Points on a hilly landscape, in no order, each with its height.
From any point a ball rolls to the lowest of the 2 points nearest to it. It stops when none of these is lower. Distance is the straight distance between rows; heights are no part of it.
z_462 (h 588): [148 133 116 151 111 160 114 115 148  98 150 151 138 118 143 105 183 159
  92  94 141 133  80 115 105 210 119 142 114  97 112 155 165 131 114 133
 124  87  79 157 106 118 134 168  92 135 159 149 129 120  82 183 142]
z_358 (h 582): [151 124 138  57 135 119 108 141 142 108  85 136 142  79 129 126 107  93
 101 156 175 147 158 180 170  87 168 127 175 147 161  64 142 111 150 142
 135  77 139 132 136 154 111 135  73 115 134 120 160 137 136  87 178]
z_798 (h 397): [122 149 119  97 132 137 189 117 164 101  81  97 119 115  78 197 136 182
  81 131  56 142  70 131  91  65 117  95 104 146  60 166  92 176 141 130
  88 106 141 109 128 155 123 134 157 179 197 145 149 129 147 149  78]
z_909 (h 380): [111 146 127  81 142 121 120 140 144 111  85 134 103 133  81 190 139 151
 150 113 109  91  94 153 135  66  88  73 123 136 107 136  94 144 124 100
  79 146 195  99 163 129 153 139 162 147 143 113 156 172 154 123  76]
z_523 (h 468): [ 99 169 157  98  84 108 123 161 152 170 140 133 138 134 121  98  99 116
 155 108 170 134 177 179 154 115 141  96 131 174 108 161  88 151 146 138
 143 146 135 144 103 139 151  55 172 138 109  73 127 172 123  80 167]
z_773 (h 306): [ 97 110  98 113 115 141 120 129 122 136  95 122 122 175 164  93 116 149
 124 141 106 119 115 127 131 168 136 187 130 118 135 131 137 139 137  99
 166 168 124 140 102 127 168  90 138 164 151 129 112 146 111 127 142]
z_913 (h 477): [123 134 135 165 130 153  91  93 210  77 178 145  92 131 107 138 178 114
 124 114  98 113 103 100  87 143  78  60 126 116 122 146 170 128 110 103
  76  78 127  84 113 162  75 173 125 122 142 137 115 106 132 164  79]
z_414 (h 561): [ 83 153 151 110  58 124 125 123 165 130 157 151 127 129 129  88 128 105
 128 116 131 177 154 160 129 113 124  50 126 151  95 145 142 149 179 167
 104  47 120  99 106 186 117 100  61 131 137  75 139 128 144 130 140]
z_386 (h 492): [131 126 126 130 116 127  77 117 162 101 164 127 136 100 120 137 177  78
 122 120 142 128 151 121 139 127 109  84 158 106 139 120 165 121 171 140
  89  69 136 106 106 172  99 162 103  94 133 139 142 119 135 120 118]
z_779 (h 357): [163 150 116 138 187  79 149 141 102 141 118 135 114 104 104 125 149  93
 186 112 160 123 131 124 206  94 131 117 111 126 140 134  97  99 153  82
 122 194 139 172 107  95 144 145 149 110  70 149 122 100 109  96 106]
z_222 (h 445): [113 136 114 125 104 137 106  98 187  97 175 138 108 139 115 132 146 137
 144 122  87 106 120  89 110 152  79  69 144 104 112 153 142 128 120 111
  75 108 123  74 120 161 109 134 129 123 127 131 122 141 121 153  93]
z_327 (h 385): [119 102  87 182 119 164 151 115  68 133 129 126 135 115 188  79  95 160
  89 126 123 141 102 115 104 202 180 193 169 119 151 138 140 121  98 131
 176 103  88 138 124 113 104 140  71 126 144 137 132 132  93 170 165]
z_98 (h 222): [144 127 130 190 166 109 190 133 109 172 132 168 128 130 192  74 100 134
 123 113 181 156 132 112 155 146 171 187 123 128 170 116 168 144 126 146
 105 178  95 190 105  84 122 144 101  78 129 153 102 100  85 111 203]
z_211 (h 662): [119 124 162 160 143 134 149 110 131 139 144 182 190 153 151 111 182 109
 164  80 178 163 147 134 162 113 126 122 107  82 125 142 157 124 154 192
  75 144  78 200 116  97 116 150 158  84 123 129 111 127  80 129 198]
z_588 (h 443): [199 132  85 142 176 132 116 114 101 109 154 146  99  62 108 111 105 144
 101 156 157 161 151 112 148  88 142 162 143 127 181 107 165 140 154 162
 157  75 108  96 162 100 149 155 104 106 125 116  71  56 140 143 141]
z_671 (h 593): [115 134 122  80 111 127 117 135 134 130  94 142 141  94 145 121 115  98
 107 154 164 141 137 180 161 108 173 139 178 124 163 109 173 101 157 126
 140 104 112 130 111 167 116 109  55 110 128 127 135 135 125  87 160]
z_529 (h 377): [143 140 108 130 162  89 129 142 112 155 136 139 114 140 125 114 141 119
 178 111 134 111 125 122 184 110 128 149  99 124 146 135  95 130 151 105
 130 219 139 171 108 112 157 130 165 131  98 141 122 137 110 102 125]
z_10 (h 98): [169 150 122 105 151 102 133 165  93 155  70 156  91 110 111 157 126 120
 140 160 147 115 105 186 178  94 135 143 123 153 134  89 124 119 117  87
 149 171 152 162 149 116 137 149  92 148 109 119 132 122 131  96 101]
z_312 (h 356): [109 148 128  87 111 120 144 132 150 153 110 106 133 138  68 166 125 161
 138 116 100  96 126 152 115  74  94  90  97 147  76 157  90 170 129 119
 108 163 167  95 156 129 156  98 194 160 166 125 135 162 138 122  98]
z_339 (h 262): [174 110  92 160 124 141 137 134  67 125 128 122 135  81 113 166 107 151
 144 156  95 100 105  88 100 137 155 205 121 114 150 139 119  88  82 140
 172 127 132 156 125 105  92 174 137 129 101 154 109 111 137 148  82]
z_644 (h 395): [222 117  93 111 174 109 139 127  92  96 113 143  87  61  74 143 116 143
 126 157 144 162 152 125 178  68 125 153 135 147 155  43  92 133 126 140
 185 111 161  97 198 105 112 166 111 127 108 107  95  95 189 135 117]
z_748 (h 346): [168 103 142 161 150 138 115 109 134  91 184 115 132  89 104 138 150  94
  72 147 118 139 139 110  79 145 149 128 185  95 181  94 173 138 145 156
 187  55 119  77 139 172 117 154 102  99 136 112 126  78 144 159 110]
z_651 (h 425): [113 179 137 129 110  98 108 119 146 148 132 117 145 126  91 132 102 124
 180 108 148 106 160 147 121 114 100  37 130 185  70 187  75 148 107 107
  87 122 189 104 154 119 144  94 194 111 107 101 175 160 158 110 123]
z_791 (h 530): [161 134 156 143 120 145  80 120 175  97 173 132 158  98 111 127 200  97
 102 115 151 160 143 147 122 138 113 107 130 127 140 140 184 148 164 148
 117  38 103 129 122 147 104 165  88 109 164 147 136  90 132 146 145]
z_131 (h 201): [166 145  73 197 136 110 166 139  82 195 107 155  89  73 109 102  79 146
 142 136 121 129 120  92 131 114 152 210  83 142 155 133 127 133 113 111
 146 134  87 144 159  62 115 148 100  98  99 139  71  78 162 131 114]
z_610 (h 373): [110 129 179 107 123 124 121 169 136 173 109  92 126 173 101 163 114 102
 127 154 139  73 119 188  86  81 100  89 115 172  89  98  77 159 111 106
 112 175 164  91 162 116 171  74 217 167 144 117 157 157 144  85 139]
z_599 (h 138): [142 147 111 131 144  96 158 145 130 172 108 154 121  84 152  77  98 101
 126 148 186 147 142 154 203 109 181 159 144 146 173 123 164 112 154 111
 119 158 110 171 101 101 128 107  92  87 107 138 101 105  99  63 178]
z_199 (h 378): [149 125 121 179 202  66 196 137  79 118 121 143 124 122 133 129 129  79
 204 106 165 141 147  91 195 104 117 124 107 120 139 129  69  92 146 118
 129 236 117 186  98  85 123 155 149  99  51 145 126  77 112  75 125]
z_500 (h 362): [101 136 151 147  73 127 143 116 142 173 160  72 143 154 102 106 111 157
 124 125  90 123 157 117  87 148  88  90  76 157  36 139 130 183 125 119
 146 108 121 129 131 106 153  67 192 171 185 166 120 102 139 162 120]
z_126 (h 446): [112 157 140 117  86 109  96 117 164 152 164 121 152 134 113 111 117 119
 172 118 131 114 164 137 131 132  93  68 122 154  87 174  97 134 123 128
  86 129 145 100 133 130 137  87 171 114 106 105 156 169 128 109 128]
z_251 (h 483): [118 191 144 113 112  87 133 163 123 170 128 147 114 108 117 103 110 107
 161  89 178 154 188 170 201  80 157  75 127 171 116 174  96 149 165 144
 131 107 145 171  95 129 153  84 169 141  94  63 119 135 123  89 162]
z_249 (h 550): [113 152 157  76 128 107 136 171 139 149  61 143  84 102 124 139 124 142
 113 118 159 134 117 210 155  61 145 125 117 164  82 116  92 149 143 144
 106 134 158 142 123 145 136 109 141 195 126  90 146 168 145  87 143]
z_422 (h 95): [105 127 118 136 141 119 101  99 149 141 156 122 158 159 162 133 139  71
 166  92 144 140 139  88 132 125 140  75 184  90 129 137 105  67 156 152
  80 155 139  79 131 160 108 150 155  55  77 111 162 169 160 100 114]
z_607 (h 466): [170 154  97 145 166 119 121 128 111 166 120 153 110  69 124  88  81 142
  94 158 166 161 135 120 136 107 160 169 132 130 179 122 175 127 142 142
 136  77  87 133 159  88 151 147  83  96 127 126  77  61 118 133 170]
z_792 (h 157): [138 138 132 159 139 108 159 140 130 173 132 149 135 102 166  77 119 113
 134 123 175 151 135 133 180 122 169 162 133 129 163 143 176 127 156 140
  92 150  91 186  78  96 128 123 109  85 121 149  96 106  79 103 194]
z_405 (h 360): [141 127 110 166 131 143 143 136 151  55 152 118 112 112 126 172 139 135
 113 152  60 108 106 101  63 174 108 121 167  94 156 139 143 136  69  96
 166  57 133 115 113 166 100 152 103 134 123 125 130  89 118 156  56]
z_820 (h 490): [138 164  87 100 132 143 143 131 119 105  79 121 112 104 132 151 112 162
 104 161  86 109  84 144 106 123 118 150 119 124 129 149 136 165 113  95
 154 104 131 141 131 144 150 154 102 170 155 118 142 116  99 134  77]
z_285 (h 171): [164 137  91 170 128 109 152 153  86 184  72 158  85  91  94 130  87 129
 133 160 133 130 115 144 151  87 145 194 107 155 148 114 114 118 110 103
 170 148  91 127 184  71 103 137  88 105  85 118  74  88 187 102 106]
z_404 (h 499): [ 78 113 142  84  67 146 115 120 168 142 121 122 147 163 145  93 107 125
 121 127 118 141 143 159 133 155 139 128 145 133 126 148 138 114 134 135
 138 146 102  91  99 159 133  53 113 145 125 106 114 188 124 111 179]
z_559 (h 219): [ 99  82 134 105 107 125 128 130 117 149  93  91 117 206 136 126 118 141
 129 134  87 102 106 100  83 139 106 169  89 114 113 117 122 162 130  63
 162 144 118 132 131  98 192  84 194 152 175 138 101 140 124 157  76]
z_120 (h 374): [ 97 107 144 148  89 162 144  94 167 123 174 149 139 175 180  93 170 100
 119 102  83 143 122  74  89 156 133  96 160  83 129 126 159  88 135 146
  99 130 103  50 136 180  79 132  94 118 133 137 140 173 129 148 136]
z_463 (h 539): [101 139 137 115  65 135 117 132 144 142 147 145 140 120 142  95 146 101
 132 113 137 154 143 164 149 132 139 110 137 122 115 165 177 122 183 161
 104  75  96 135  91 173 125 110  76 121 132 103 123 138 115 117 166]
z_989 (h 270): [162  98 147 130 137 132 132 138  71 140 111 120 111  83  98 190 111 109
 132 166 168 129 135 142 163 106 154 160 161 169 161  85 102  33  89 151
 172 141 146 109 145 105  82 134 103 111  88 134 129 102 189  96  95]
z_400 (h 343): [127 152 167 113 119 112 115 174 131 176 128  90 124 154 103 146 141 112
 143 112 159  96 144 154 110  86 102  99  83 185  99 138  67 162 121  84
 145 195 166 120 156 100 166  88 238 151 144 127 152 143 135  66 135]
z_758 (h 416): [ 81 123 166  87  87 148 127 141 163 143  90  92 147 199 114 124 107 123
 120 182  98 100 124 165  91 130 101 126 124 148 101 103 113 151  91 113
 126 155 118  91 143 131 170  46 166 168 139 127 114 156 146 118 146]
z_695 (h 290): [150  94  95 155 125 141 124 133  85  97 151 124 149  97 127 197 145 143
 177 135  76  85 114  73  96 145 128 172 127 110 139 138 109 106  83 133
 148 138 164 150 105 130  89 178 139 134 102 157 132 116 140 157  56]
z_873 (h 436): [107 161 134 140  87 189 168 121 190  68 134 109  87 126 123 104 122 139
  92 158  73 150  70 124 104 157  84  64 112 127 112 147 140 143 112 133
 106  55 108 104 100 175 102 130  89 179 173 116 114 106 106 164 130]
z_762 (h 279): [132  93 112 209 164 112 193 128  50 136 139 166 143 146 178 106  93 143
 135 113 172 153 143  96 134 166 165 177  97 128 156 104 169 150  91 165
 135 200 122 196 123  79 113 166 117  90 143 146 100 104 107 143 201]
z_497 (h 559): [120 157 142  72 142 105 100 169 132 120  59 145 103 100 115 135 132  92
 136 115 179 131 140 194 198  79 148  91 123 163 124 102  96 106 154 130
  97 117 180 155 131 134 136 110 129 147 111  90 143 158 147  85 164]
z_197 (h 332): [ 90 117 139 118  68 156 127 101 191 140 165 138 148 174 147  86 137 103
 143 141  88 137 128 108 108 132 127  73 174 122 123 143 146  93 119 119
  95 125 101  35 130 170  86 101 106 108 119 116 136 184 145 118 140]
z_204 (h 413): [107 158  93 126 103 185 182 120 146  66 111  85 106 138 147 107 118 161
  85 174  58 126  79 125  97 192 101 105 116 101 115 147 138 150 101 103
 143  74 105 104 115 145 145 133 100 183 169 119 120 118  95 160 119]
z_215 (h 529): [ 90 144 126  66 108 151 141 146 162 101  59 129 120 137 128 135 105 141
 101 165 110 132  95 192 120 125 128 137 146 137 109 126 132 147 116 141
 122 138 117 114 115 165 153  99  95 187 133  98 131 169 126 108 136]
z_805 (h 231): [ 96  82 118 114 137 143 115 125 133 111 139 134 137 194 146 179 126 132
 165 149  66  93 117 125 111 155  91 141 152 130 142 112  89 109 103 115
 139 175 148  89 127 111 142 105 147 140 108 130 131 165 156 133  73]
z_4 (h 141): [190 123 110 147 123 113 145 165  62 179  71 147  81 109  92 162 102 126
 133 157 139 119  95 190 161  75 131 179 110 166 123  82 105 122 101  87
 167 162 119 136 187  85 100 160  88 125  92 109 113 102 170  97 101]
z_731 (h 467): [111 146 111 109 113 122  80 119 178 100 141 129 115 107 104 144 136 119
 139 122 120 117 137 125 143 128  88  70 139 115 122 154 148 129 147 126
  73  90 153 109 116 173 108 143 117 122 128 124 137 139 140 128 105]
z_36 (h 562): [150 147 147 146  88 160 101 122 169 102 159 148 135 101 131 103 182 113
  84 115 149 160  99 141 102 173 121 121 115 109 134 153 184 122 148 139
 131  39  76 143 108 147 105 153  70 119 164 138 126  93 105 162 156]
z_954 (h 250): [129  99 149 127 135 137 140 125  76 155 119 130 119  99 144 184 110 105
 145 149 174 138 120 172 166 118 174 159 175 177 167  93 104  39  89 152
 166 177 130 127 111 126  91 111  82 116  98 139 142 119 162  83 110]
z_603 (h 469): [116 114 171 153 112 121  98  90 156 139 184 113 168 182 146  85 132 129
 145 113 115 109 169  80  84 172  73  93  75 124  67 143 116 146 104 123
  69 141 134 134 157  97 118 119 174 114 118 142 137 156 105 154 150]
z_23 (h 418): [113 108 193 152 136  90  90 125 116 124 157 125 157 212 158  76 104 139
 113  96 161 116 170  80 113 153  97 129  66  81 108 117 143 147 132 135
 130 158 124 192 146  96 137 112 184 110 133 131 118 158  98 150 194]
z_97 (h 400): [142 153 101 109 133 114 118 141 128 177 129 116 103 131 102 127 143 151
 152 106 111 113 121 136 165  95 128 140  71 128 121 154 117 161 152  94
 139 200 147 149 115 118 181 133 179 157 150 131 117 137 109 112 118]
z_754 (h 417): [125 109 122 170 106 157 153 114  76 127 158 136 150 112 164 112 145 133
  77 117 132 163 103 115  78 181 193 165 186  88 164 130 164  96 112 157
 164  75  79 126 132 147 100 137  67 100 139 139 142 108 101 173 136]
z_338 (h 308): [116 130 174 107 124 101  94 162 135 170 134  86 133 175 134 122 134 103
 147 129 160  92 133 116 102 103 102 135  76 165 127 116  70 144 139  58
 143 197 144 147 149  96 160  71 247 125 139 138 154 138 118  74 124]
z_993 (h 287): [115 138 104 101 107 141 133 109 146 120 121  86 116 139  99 124 136 174
 122 127  54 104 105 114 100 143  80 108  91 116  89 159 141 171 128 114
 114 129 133 110 122 123 170 115 164 173 175 146 115 131 115 161  99]
z_994 (h 327): [116 182 111 123 108 151 150 105 146 105 128 101 111 113  82 145 130 182
  98 116  74 139  94 135 107 131  85 102  74 129  65 181 152 167 139 140
 114 101 129 133 107 151 143 134 130 186 194 141 132  94 117 169 119]
z_900 (h 336): [169 133 115 130 185  86 130 133  96 129 130 135 135  78 120 135 137  90
 170 139 178 131 162 105 191  96 141 116 136 123 151 101 114  88 146 107
 119 150 144 161 116  97 135 151 116  94  86 160 121  85 120 100 109]
z_53 (h 267): [113  84 102 121 114 130 124 140  98 159  81 120 102 197 160 110 118 141
 137 143 102 116 102 114 124 138 140 208  84 140 143 113 123 162 143  74
 181 175 125 146 116 102 183 117 168 158 167 131 104 133 132 122 108]
z_928 (h 394): [125 136  91 144 113 163 161 124 137  63 139 110 104 143 153 134 147 159
 117 145  59 107  98 103  86 202 101 123 131  98 133 142 141 138  97  94
 134  86 118 111 112 145 144 144 108 170 145 141 122 115 102 177  93]
z_929 (h 288): [ 77 121 144  96  83 152 124 115 202  85 115 147 120 173 118 138 111 112
 138 154 100 123 103 155 122 120 111  62 192 131 121 117 128 107  97 118
  88 120 119  34 133 165 104 108 109 119 117 102 128 186 150 102 123]
z_157 (h 415): [196 138 101 100 169 110 104 131  99 115 103 142 111  62 101 132  88 148
 102 178 141 136 143 127 150  86 139 151 139 132 172  97 131 133 130 124
 177  88 130 119 171 114 130 154  93 129 115 115 106  86 147 129 109]
z_555 (h 326): [152 101 112 177 127 139 124 127 115  82 169 117 136  96 116 191 145 137
 124 134  71 100 110  76  62 168 132 154 156  98 150 141 131 114  71 126
 162  70 142 133 117 159  86 172 124 129 102 129 125  88 141 174  58]
z_846 (h 202): [102  91 124 121 134 151 120 152 108 116 129 134 114 179 154 218 122 120
 167 148  98  88 112 175 137 132 106 146 170 157 153 110 100  81  91 135
 136 186 158  93 108 131 129 121 113 166  92 123 152 159 169 105  87]
z_899 (h 363): [127 167 103 114 145 151 156 113 130 106 100  93 113 103  75 182 135 182
  77 124  61 131  80 116  86  91  93 114  78 130  74 189 138 179 148 110
 105  94 145 130 123 159 131 164 130 173 199 144 154  98 119 160  95]
z_15 (h 644): [138 142 149 165 144 124 116 117 149 146 159 162 151 133 138  94 164 151
 150  76 168 143 135 132 180 132 132 148  88 119 123 169 151 152 139 173
  79 143  84 213  83  89 144 146 159 121 127 130 100 118  75 151 187]
z_403 (h 405): [110 109 126 156 109 155 134 111 154  97 173 145 133 151 169 122 186 112
 112  99  99 131 111  82  81 178 125 107 153  84 134 127 165 103 122 145
 106 121 104  97 108 168  93 156  88 115 138 141 127 142 102 169 109]
z_266 (h 462): [118 126 143 126 126 110  94 108 159 147 173 104 171 168 144  97 116 113
 159 123 124 100 162  97 105 154  86 104 110 124  98 157  89 127 123 109
  96 168 144 116 142 113 129  96 195 108  92 128 144 170 111 110 145]
z_531 (h 44): [109 131 112 111 160 124  96 124 148 139 129 137 142 152 145 156 122  81
 176  94 160 114 142 113 154 130 133  85 176 115 147 128  84  56 149 137
  98 173 135 101 113 140 127 123 145  83  76 114 163 180 149  93 115]
z_189 (h 459): [137 142 132  72 160 116 102 137 152  73  86 133 116  87 110 178 121 135
 110 155 118 111 118 139 139  99 103 114 145 130 146 105 127 149 124 102
 124  75 178 126 148 161 114 154 102 144 142 122 158 121 138 131  85]
z_96 (h 361): [125 118  73 154 113 160 142 128  84 145 104 135 130 115 169 116  88 161
 117 157 111 125 114 135 113 176 171 202 170 130 163 135 130 116  91 116
 191 120 101 143 121 118 115 127  86 144 133 137 132 126 115 144 130]
z_675 (h 474): [135 148 117  96 145 128 135 142 143  65  82 127 114 101 134 178 106 144
  96 174  88 115  96 144 100 122 112 132 162 120 150 129 129 150  94 100
 149  66 133 124 150 168 130 147  78 158 131 110 146 117 129 126  73]
z_746 (h 209): [113 128 162 161 156 150 134  99 101 129 159 120 190 135 154 130 196  57
 139 106 181 147 154  94 128 109 162 106 165  85 156  89 156 103 179 191
  83 133 138 122 136 160  96 157 109  61 104 153 157 104 135 102 119]
z_132 (h 393): [101 114 181  92 122 135 133 168 132 154  94  95 107 187 122 154  92 118
 114 165 115  90 110 202  96  79 113 122 129 158  99  89 103 154 113 130
 107 181 153  79 149 127 185  76 174 194 126  98 145 156 137  93 151]
z_699 (h 449): [117 105 144 143 121 137 108  81 165 115 186 146 156 202 153 104 151 145
 126 103 104 119 148  58  73 185  83  83  83  81  80 113 132 122  92 137
  91 150 120 105 158 110 105 142 154 113 120 139 115 167 108 182 148]
z_365 (h 541): [116 138 140  81 134 129 142 166 134 147  48 136  87 131 139 142 109 134
 101 146 142 115  86 209 135  80 144 164 117 156  98 101 120 158 123 133
 122 170 135 131 124 149 158 121 118 210 132  92 130 153 123  90 141]
z_152 (h 317): [123  91 105 182 157 123 150 109  68 120 140 154 144 168 181 102 109 149
 135 106 139 130 139  98 127 176 146 169 113 105 134 105 149 138 123 157
 146 192 132 198 107 105 134 160 125 118 144 156 102 140  98 161 185]
z_955 (h 444): [139 140 153  70 169 114 119 132 155  69  67 110 117  82 102 176 152 155
  93 136 110 125 105 129 144  71 104 116 127 167 103 121 102 173 141 100
  91  71 197 125 150 159 102 154 132 152 171 138 178 133 156 136  86]
z_166 (h 569): [129 128 147  59 134 124  97 152 146  91  76 144 130  80 126 119 139  90
 132 122 168 162 168 185 187  83 156  98 140 190 131  78  92 126 168 156
  99  65 182 143 138 147 115 129 108 131 130  96 170 142 142  87 187]
z_817 (h 227): [118  90 133 132 134 157 130 145  78 138 123 125 105 147 162 201 111 112
 153 152 129 110 121 197 165 128 144 173 162 166 160 103 108  58  90 137
 157 196 134 109 101 131 107 116  88 165  93 134 148 136 158  96 110]
z_363 (h 258): [ 89 124 121  93 117 140 116 121 178 106 125 133 129 176 124 159 114 127
 157 149  96  93 110 141 121 139  98  94 174 122 125 121 103 112  98 111
 106 156 134  54 135 137 143  96 140 133 107 116 131 181 142 121  93]
z_937 (h 514): [ 76 121 130  86  63 163 149 129 176 115  87 110 133 158 135  82  92 137
 103 156  99 145 124 164 113 156 133 120 135 130 104 148 142 136 124 141
 139 118  93 101 101 164 145  68 104 184 152 101 106 163 122 122 179]
z_990 (h 337): [ 88  92  91 124 114 163 133 119  97 124  91 125 129 161 191 120 102 145
 126 150  99 131 122 156 132 179 160 210 161 138 161 129 132 119  99 102
 193 157 115 137 105 130 134  96  96 162 135 140 123 148 122 123 138]
z_187 (h 420): [121 142 138  98 153 123 156 135 160  95  77 109 113  99  78 197 150 179
  95 124  93 141 100 127 120  48 118 109 104 170  61 156  81 162 170 124
  74  81 186 115 134 154 103 140 152 157 191 140 178 138 177 152  87]
z_648 (h 386): [176 109 134 162 160 142  88 112 135  95 191 134 128  83  97 163 166 124
  88 132 136 128 137 102  77 160 129 132 153  96 170 119 160 141 123 144
 164  53 110 116 133 148 121 168 112 108 132 139 114  63 126 175  99]
z_52 (h 256): [109 105 119 109 108 140 140 112 136 134 108  68 125 183 108 125 127 152
 113 136  57 101 107  89  84 149  98 113  88 115  94 127 134 169 124  85
 136 121 113 105 142 100 181  99 189 164 175 153  99 129 128 180  79]
z_847 (h 358): [195 136 115 108 196  86 126 145  99 109 120 119 121  57  82 136 139 114
 146 140 176 132 175 125 196  86 120 106 128 141 151  81 117 109 137  89
 137 121 174 136 160 100 141 160 119 101 105 147 137  85 133 108 123]
z_364 (h 606): [142 129 129 157 124 157 141 125 149 119 135 166 163 126 153  83 171 151
  98  81 174 161  95 127 119 193 150 148 112  97 121 151 172 136 130 165
 119  95  58 199 112  88 128 173  92  99 160 159 124 137  85 174 174]
z_287 (h 442): [107  90 150 171  96 163 168 100  66 113 160 126 167 125 171 133 158 106
  83  91 111 160 107  93  73 167 193 140 172  97 163 117 154 101 100 182
 156 119 116 132 135 185  68 139  70  96 136 148 152 116 119 163 115]
z_214 (h 331): [114 142 136 110  94 121 131 128 146 174 147  78 145 145  75 148 121 159
 135 126  92 107 161 129  89 102  89  89  81 159  58 155 103 191 131 109
 125 150 153 111 154 105 155  84 212 152 179 155 136 129 132 128 113]
z_852 (h 451): [162 145  88 188 146 156 122 123  74 128 148 142 108  94 129 116 121 191
 106 131 117 120  85 114  83 185 140 183 118  95 140 152 136 142  94 112
 167  60  94 158 143  86 144 184 110 135 138 131 116  87 101 198 112]
z_514 (h 289): [180  93 134 130 149 100 147 139  81 126 118 122 119  71  83 151 112 113
 147 160 184 154 160 109 176  98 155 162 132 164 154  82 100  49 109 145
 170 143 148 106 141  76 102 134 112  83  80 128 104  82 190  92  89]
z_612 (h 265): [142 119 155 139 139 128 127 108 104 130 176 109 181  91 137 119 166  77
 108 135 167 151 155 116 116 108 178 134 190 108 178  80 180 113 172 174
 130  95 123 103 130 154 120 131  85  65 119 155 142  95 143 114 123]
z_940 (h 93): [132 120 126 115 192 101 110 133 130 149 140 128 141 188 155 139 107  92
 179 103 150 103 133 111 145 130 120 112 140 135 153 132  50  65 141 139
 139 218 145 121 130 110 133 110 175 104  62 121 163 179 142  90 138]
z_505 (h 475): [155 175  87 134 132 143 126 124 101 127 118 115 105  83 125 128 112 170
  98 145 101 111  92 127 103 158 122 161 114 105 128 164 164 160 116  95
 152  80 116 157 132 124 149 168 101 156 160 129 133  91  78 163 103]
z_323 (h 422): [166 110 111 175 150 149 112 116  85 111 168 150 126  79 107 139 134 158
  94 128 146 139 102  91  74 167 154 185 141  91 170 133 144 115 101 153
 161  54  96 143 141 116 120 165 119 105 114 125  93  59 128 192 105]
z_737 (h 379): [214 121 108  93 190 100 123 142  97  95 131 116 104  63  61 155 130 132
 153 139 161 143 172 113 186  84 117 120 141 147 161  47  97 122 118 119
 173 109 187  90 184 105 119 173 122 111 107 125 139  87 165 135 111]
z_182 (h 403): [103 169 127 102 135 104  97 125 150 116  99 128 102 111  76 158 124 139
 160  92 138 116 150 135 153  78  98  52 114 154  90 178  92 141 139 117
  72  97 196 112 149 145 133 126 170 128 127 104 160 155 166 123 113]
z_295 (h 230): [169 122  82 199 132 129 152 133  57 173 123 140 109  76 102 118  90 155
 139 137 107 127 109  70 107 127 164 216  92 116 155 146 124 101  88 145
 148 131 101 148 144  59  91 176 135 109 102 149  73  93 150 159 114]
z_545 (h 156): [ 92 126 139 155 133 138 104  98 139 136 167 121 162 140 163 129 180  62
 145  97 147 150 137  90 129 117 154  95 181  80 139 118 147  85 181 170
  73 141 132 106 125 181  90 152 116  68  92 136 161 139 150 104 114]
z_668 (h 575): [ 76 160 152  92  98  87 131 128 158 133 131 150 115 122 127  95 105 120
 141  96 154 170 184 167 142  99 136  33 140 161  74 143  90 159 167 171
 101  59 143 114 126 169 135  78 110 127 118  63 160 132 146 116 126]
z_789 (h 429): [116  97 118 154 126 150 118 102 142  95 170 152 135 176 160 124 175 150
 122  86  97 124 121  72  79 202 108 106 112  77 105 117 143 118 111 143
  98 140 104 116 112 139 110 160 116 132 125 143 118 157 101 190 125]
z_398 (h 441): [119 120 177 144 132 103  94 132 132 139 170 110 149 184 142  74 133 155
 138  82 137 123 155  99 140 146 101 147  63 109  93 152 128 169 130 142
 107 156 121 185 115  93 159 112 201 131 135 126 109 149  88 150 175]
z_354 (h 310): [154  96 141 146 175  88 169 129  71 126 133 113 147  82 116 146 124  88
 169 146 190 160 170  89 158  98 158 132 127 150 146 108  83  54 129 151
 138 176 148 150 116  81 106 145 115  63  75 148 126  70 148  77  95]
z_986 (h 354): [101  71 134 148 129 125 124 103 100 117 155 141 157 196 189  95 123 140
 105  83 117 135 158  95 120 177 128 136 126  78 128 115 149 118 147 155
 137 178 117 155 127 133 128 115 121 126 145 137 113 169 109 164 184]
z_912 (h 307): [148 112 130 132 125 134 118 114 110 114 151 116 152  89 119 137 133  96
  87 157 141 145 152 119  99 123 183 146 207 107 190  92 172 118 150 161
 186  65 111  79 142 171 116 130  82  86 126 122 125  91 155 133 121]
z_297 (h 424): [132 151 130 133 136 113 111 134 124 165 156 106 113 142 118  87 150 165
 149  88 111 117 138 113 157 123 116 155  70 126 101 168 135 176 152 124
 117 175 131 180  99 103 179 126 197 153 151 133 109 126  93 140 149]
z_109 (h 517): [ 82 114 135 106  67 147 131 115 151 150 140 136 148 148 161  80 138 106
 121 101 109 154 135 145 137 145 154 132 152 105 134 154 166 103 169 150
 127 125  91 105  95 171 112  82  84 120 128 128 129 183 120 119 189]
z_175 (h 484): [ 94 125 151  94  83 125 104 135 161 166 151 126 150 157 141  80 100 114
 144 114 151 135 157 167 149 142 140 134 139 152 127 150 118 125 146 135
 144 167 118 121 100 142 146  40 154 132 105  96 133 186 124  83 191]
z_830 (h 147): [155 160 119 127 159  88 153 151 114 165  80 155 100  89 117 107 106 112
 134 159 188 133 128 176 206 103 161 151 131 155 148 104 134 112 138  88
 139 171 123 169 127  95 132 128  97 110  94 133 112  99 127  62 136]
z_872 (h 388): [ 97  95 175 151 126 116 101 104 120 135 164 128 170 224 178 102 114 119
 105  95 147 127 186  86 114 161  96 108  89  74 114 120 153 118 135 146
 138 177 121 156 164 119 112 118 163  88 129 133 139 173  91 141 209]
z_583 (h 626): [142 125 139 175 143 141 135 130 139 136 128 161 149 143 154  73 143 167
 116  82 174 143 108 131 160 177 147 166  92 122 120 150 171 170 126 160
 102 127  80 218  91  80 152 164 135 115 166 146 104 137  89 158 202]
z_596 (h 264): [103  98 171  96 120  93 104 138 133 158 122  93 135 193 129 106 116 128
 142 135 119  92 126  93  87 129  92 156  77 129 115 115 110 155 135  71
 147 170 133 152 138 102 166  73 217 126 147 150 131 149 120 129 107]

For each start below, name the point where the ball stops.
z_462 | z_222
z_928 | z_10
z_505 | z_531
z_758 | z_559
z_266 | z_214
z_699 | z_846
z_607 | z_900
z_588 | z_900
